Each row is a point on a tangle of strands that fork, close into loops and nearly touch. The rows are in no order.
Points whose rows are less than 53.1 apart are linked; no others are. Some points are linked to none.
Z379: [-12   0  23  23  11  -8   1   3  49  16 -18  22  26 -10   4  11   7   4
  12  24]
Z752: [ -3   3   2  20   3   0   7  -3  32  30 -19   2  11 -19  12  -6  13 -27
   5  -2]
Z929: [  6 -19 -17  10 -13  13  32   0   2 -24 -27 -25  12   9  -1  -7   5 -22
  -8   5]
Z975: [ -4  13  -3  20  14 -17 -14  11  21 -12 -24  -8  34  -1  -7  -1   5  -4
  17  19]
Z236: [ 22 -31  18  19   6   8  42  -7  24  -6 -15 -19  10   8  30  -4  -7 -27
   1  12]
Z293: [ 16   9  10  22   3   0  15   6   1  -9 -28 -12  28 -19  -1 -18 -13 -10
  19   0]
Z393: [  9 -14  26  19 -10   0  28 -17  15  27   5  14  -4 -21  31   0 -11 -28
  11  12]
Z774: [-25   0   0 -12  24  -1 -12  22  16  36  21  25  -8  10   1  19  11   8
  -7  -1]
Z681: [ -4 -22   3  13 -24   7   6 -22  -3  17   5  -7 -19 -22  21 -12  -8 -24
 -19   4]
Z616: [-12 -17  17 -25  12  24 -17  22  26  19  18   6 -24 -12  -6 -11 -15  38
 -28  -3]
Z140: [ 22 -36   8  11   0   7  30   0  12 -16 -10 -32  -2   6  31  -5  -2 -18
 -16 -12]
Z186: [ 19  -7  10  24 -12  -4  24   0 -18 -29 -12 -23  19 -10   3 -13 -22  -6
   9  -3]
Z515: [ 23 -21 -19 -17 -23  -6 -12  25 -18 -38  -1 -10 -10  22  -3 -28  23  40
 -28  -6]
Z766: [-12  10  13 -19   7   5  -2  -6 -16   1  37   7 -16   9 -12  22 -15  15
   7 -14]
Z846: [ 12  54   9   6  -1  -2   2 -11   5 -16  -7 -14  36   8   0  11   8 -25
  35  16]
Z265: [ -7  11 -19 -33  18   8  -6   6   1   7  -6  13 -18   7 -14   0  18  21
 -10 -15]
Z785: [ 13 -34  15  15   2 -15 -10   2  -9 -13  16 -22  -6  -4  19  -2 -16  -1
 -15 -17]
Z560: [ 16 -12   1   2 -13  15  23 -14 -10   7  -5 -13 -15 -21  14 -21 -17 -19
  -7 -14]
Z802: [ 22 -16  14  22   7   1  31  -4  32   7 -21 -16  17   7  33   0   6 -38
  10   4]
Z970: [-16  47  10   7   7   8  -7   3  -1  19  15   4  19  -6 -16  17 -14 -13
  28  -1]
Z796: [ 19  -5  -3   1 -17  11  32 -21 -12  -4  -7 -17 -11   2  19  -4  -3 -33
   6  -8]
Z762: [-21   9  21   8  12   5  -2  15  20  25  15  17  11 -17 -13  16 -20   7
   6   3]
Z588: [-22  16   3  25 -13  -9  -6 -15  22  26   1  18  11  -8   5  14  10 -28
  15  30]
Z632: [ 20 -12  10  17 -26   3  23  -6 -24 -41  -2 -25   5   0  -4 -10 -20   8
   0  -3]
Z244: [ 14 -15   0 -26 -22  14  -5 -13  -1 -32  -7 -25 -29   7 -10 -12   5  35
 -19   6]
Z449: [ -6  -8  15  30  -6 -13 -20   3  -4  26  24  14   2 -29  14  -4 -25 -10
  -6 -11]
Z317: [ 16  -7 -23 -23  -7 -12 -18  29 -21 -22  -6   8 -12  12  -2 -26  23  36
 -23 -22]
Z82: [ 12 -22   8 -18  -8  11   8 -17   9 -28 -11 -23 -21   6   0  -7   0  26
 -14  -1]
Z453: [ -6  -1   5 -13 -12   5 -16 -11 -29  -5  38   8 -25   1  -8  14 -20  18
  -3  -1]
Z816: [ -2 -13 -13 -22 -14   9 -21   1 -11 -19  -8  -4 -30   1 -10 -22   9  27
 -23  20]
Z197: [-13  -7   9 -22   9  18 -15  10   4  23  22  10 -16 -13  -5  -4 -13  15
 -21 -20]
Z530: [ -8  40  16  12  17   1 -17   7  26  17   2   3  29  -4  -3  20   3 -18
  27  14]
Z860: [ -6  30  11 -17   4  11  16  -6 -17   2  26  13  -3   3 -20  24 -12   6
  19 -17]
Z355: [ -1  10   0  14   8 -12  -2   8   0 -17 -24  -3  26  -9 -18  -5  -5  12
  12   5]
Z451: [ 10   8  13  23   2  -3  18  -3  36  24 -20  -8  18  -7  30  -1  12 -42
  16   5]
Z324: [  3  28 -15  -3 -11 -13 -15  18 -35  -7  18  24   4  11 -15   6   4  22
   8 -22]
Z651: [ -3 -36   2  15  -9   4  15 -15  21  -2 -17  -7   1 -12   7 -13  -3   0
 -19  20]
Z215: [ -7 -10  11 -12  30  -4  -7   3  24  24  14  11 -10   7   2  25   4   3
  -6 -11]
Z69: [  4   3   4   6  -7   5  21 -28  -6   5  -1 -10  -1   5  16   8  -2 -39
  17  11]
Z555: [ -1  -5 -27   4   2  -2  -3   2   4   2 -34 -15  12  -1  -2 -10  18 -16
  -5 -14]
Z65: [ -6  33 -16 -30   8  14   2  10   4  21 -10  11  -4  -4 -25   1  11   9
   3 -34]
Z636: [-13 -36 -13  10 -10   1   5  -9   9 -16 -15 -10   5  10  -1  -1   7  -6
 -21  38]
Z496: [-14 -19   0 -25  14  13 -18   6  23  18   0  14 -29  -1  -3 -11   1  34
 -28  17]
Z629: [  0 -15   0 -14  18   2   0 -14  20  17   0  -2 -19   4   7  13  10  -1
 -10 -10]
Z425: [ -6  -6 -12   0   2 -14   0 -10 -12 -35 -11   0  11  23 -11  13  11   5
   7  31]
Z412: [ -7  45   8  -5   3   8   1  16 -12  16  20   4  15  -1 -22  21 -13  -2
  25 -22]
Z416: [  4  20 -14  -6 -10 -11  -6  -5 -25 -15  10  13   7  12 -15  10   7  20
  17 -10]
Z100: [-19   9  24  17  15   4   6  13  38  34  -2  19  24 -22  -5   8 -15   5
  10   5]
Z841: [ -2  -4  -8  -8  -9   1 -26  13 -22  -3   5   7  -2 -23  -9 -23 -17  13
 -15 -19]
Z377: [ -6  13  15  22  15 -15  -6   1  31   2 -17   3  32   0   1  12  12 -12
  23  23]
Z498: [ 24  14   1  -7  13  10  38 -11  18  -3 -32 -15   6   6   9  -3   6 -19
  20 -19]
Z536: [ -6   6 -10 -35   6   1  -7   2 -15 -10  12  13 -25  15 -12   3  15  33
  -9  -1]
Z502: [-10 -33 -23  -1  -3   3   2   3   4 -28 -18 -15  -7  25  -2  -3  18   4
 -23  32]
Z10: [-12   6  18   5  13   0  -8  15  -6  10  19  10  15 -15 -14   3 -31  11
   5 -16]
Z21: [  6 -26  -9  20  -6 -15  -6  21 -10 -30 -15 -21  20  -1  -1 -13  -3   5
 -13  -3]
Z659: [ 17  -3  19  -1  -1 -12   8 -25 -21 -19  26  -5  -7  15   6  20  -9  -2
  11 -11]
Z135: [ 30  40  -1   6 -28  -2  20  -6 -21  -8  -1  -6  16  -4  -9   1  10  -6
  26 -28]
Z266: [ 15   6 -22 -20  -8  -9 -11  26 -26 -17  -5  18   7   2 -17 -25  17  37
 -11 -23]
Z20: [  5 -23  16  24  -2 -15 -12  -1 -11   1  19  -3   2 -16  11  -5 -25  -8
  -4  -9]
Z699: [-28  12 -24  10  -4  -6 -30   1 -16  18   6  28  -5   5  -4  -2   5  -8
  -3  27]
Z226: [ -2   3 -21 -31 -17   1 -15  -1 -32 -19  11   8 -28  13 -16 -12  15  35
 -16  11]
Z927: [ 20  28  23  22  10   3  18   6   5   2 -13  -6  29 -23   1 -10 -22 -17
  34   8]
Z551: [ 21 -17  21   1  12   2  36 -19  16 -20 -18 -11  11   7   9   0 -12  -8
  14  12]
Z456: [  0  24  -9 -11   6  12  11  -8   4  19 -13   2  -2  -2  -9   3   7 -12
  12 -22]
Z247: [ -2 -15  -5  -1 -11  -5   5 -21 -17 -37   5 -12  -8  25  -2  16   4  -1
  -2  21]
Z193: [ 10  24  -7 -13  14  12  18 -10  19   5 -27  -5   7   4  -5   2  13  -8
  16 -20]
Z755: [ 22  43  21   8  10   5  18   0  10   0  -4 -10  26 -11   4   2  -7 -25
  44   5]
Z765: [-27   3  -7  19   2 -11 -25   0   2  25   8  24   5  -4   1   9   5 -12
   3  26]
Z516: [ -4 -21 -20 -18   1   2  -9  -7   6  13  -8  -9 -22   2   8  -3  17  -7
 -23  -9]
Z332: [ -7 -12   0  -4 -11   3 -16 -17 -18  -4  26  -4 -31  -5   0   3 -13   9
 -13  14]
Z111: [ -9 -13   7  21 -20   1  15 -23   6  32   4   7 -10 -25  21  -8  -7 -30
  -2   7]
Z89: [-10 -22 -11 -29  10  14 -13  -4  15  -1 -15   5 -29  -2  -7 -20   6  31
 -28  19]
Z256: [-17  22  -8  -6  27  -8 -23  28   4  31  10  17   4  13  -4  21  14   1
   8 -10]
Z703: [ -6 -17   5  23  -5  -3  14  -7  27   9 -29  -5  16 -16   9 -11   2  -6
  -6  16]
Z406: [ 22 -15  -4 -14 -34  -1  -2   3 -17 -47   2 -17 -14  15 -16 -17  12  47
 -19  -3]
Z780: [-15  15  -8 -17  13  -2 -28  36 -33  10  37  31 -12  12 -10   2  -7  24
  -6  -3]
Z941: [ -6  20 -16  -1   3 -17 -13  -5 -20 -19   2  11   8  18 -15  19  14   4
  21  11]
Z676: [ 14 -16  14 -10   4   5  27 -21  10 -26 -12 -17  -9   3   0  -1  -7  12
  -2   6]
Z962: [ 20 -32   3  16   0 -11  12   5   1 -18  -1 -29  -3   6  25  -5  -1 -11
 -13 -23]
Z307: [ -6 -18 -20   2  -9 -16 -14 -11 -21 -22  13 -10 -13  27  12  13  11  -9
 -10  10]
Z378: [-12 -12 -28 -12  -8  -3 -22  -1 -23   7   1   6 -20   3   3 -13  13  -6
 -19  -2]
Z569: [-19   6 -19 -12  10  -2 -28  11 -24  14  18  26 -20   3  -4  -4   3   3
 -11   7]
Z235: [ -4  26 -22  -7  22 -18 -27  15  -3  23   1   8   1   8   5  12  23 -16
   6 -21]
Z238: [-14  13  -8   9 -13   6   1 -28   2   9  -7   2   8  -1   1  10   7 -35
  18  27]
Z759: [ -5  21  -9 -14   8 -11 -20  36 -30   1  35  29   0  12 -12   8  -3  28
  -2 -26]
Z746: [-26  -2   8 -12   0  15 -16  21  -6  38  39  14  -8  -9  -4   3 -24   3
 -14 -25]

A tip is a point with one link. Name the tips that can be reached along the links from each point below, in the order of the rows.
Z412: Z846, Z632, Z10, Z332
Z785: Z449, Z498, Z502, Z266, Z746
Z416: Z393, Z307, Z235

A piece is two or more points that can be reached from each other along the links. Count, over all rows, the pieces, the separate loops (a circle has one, a figure eight two, a Y none), the forks (points with three links) and the tips (points with one).
pieces: 3
loops: 0
forks: 6
tips: 12
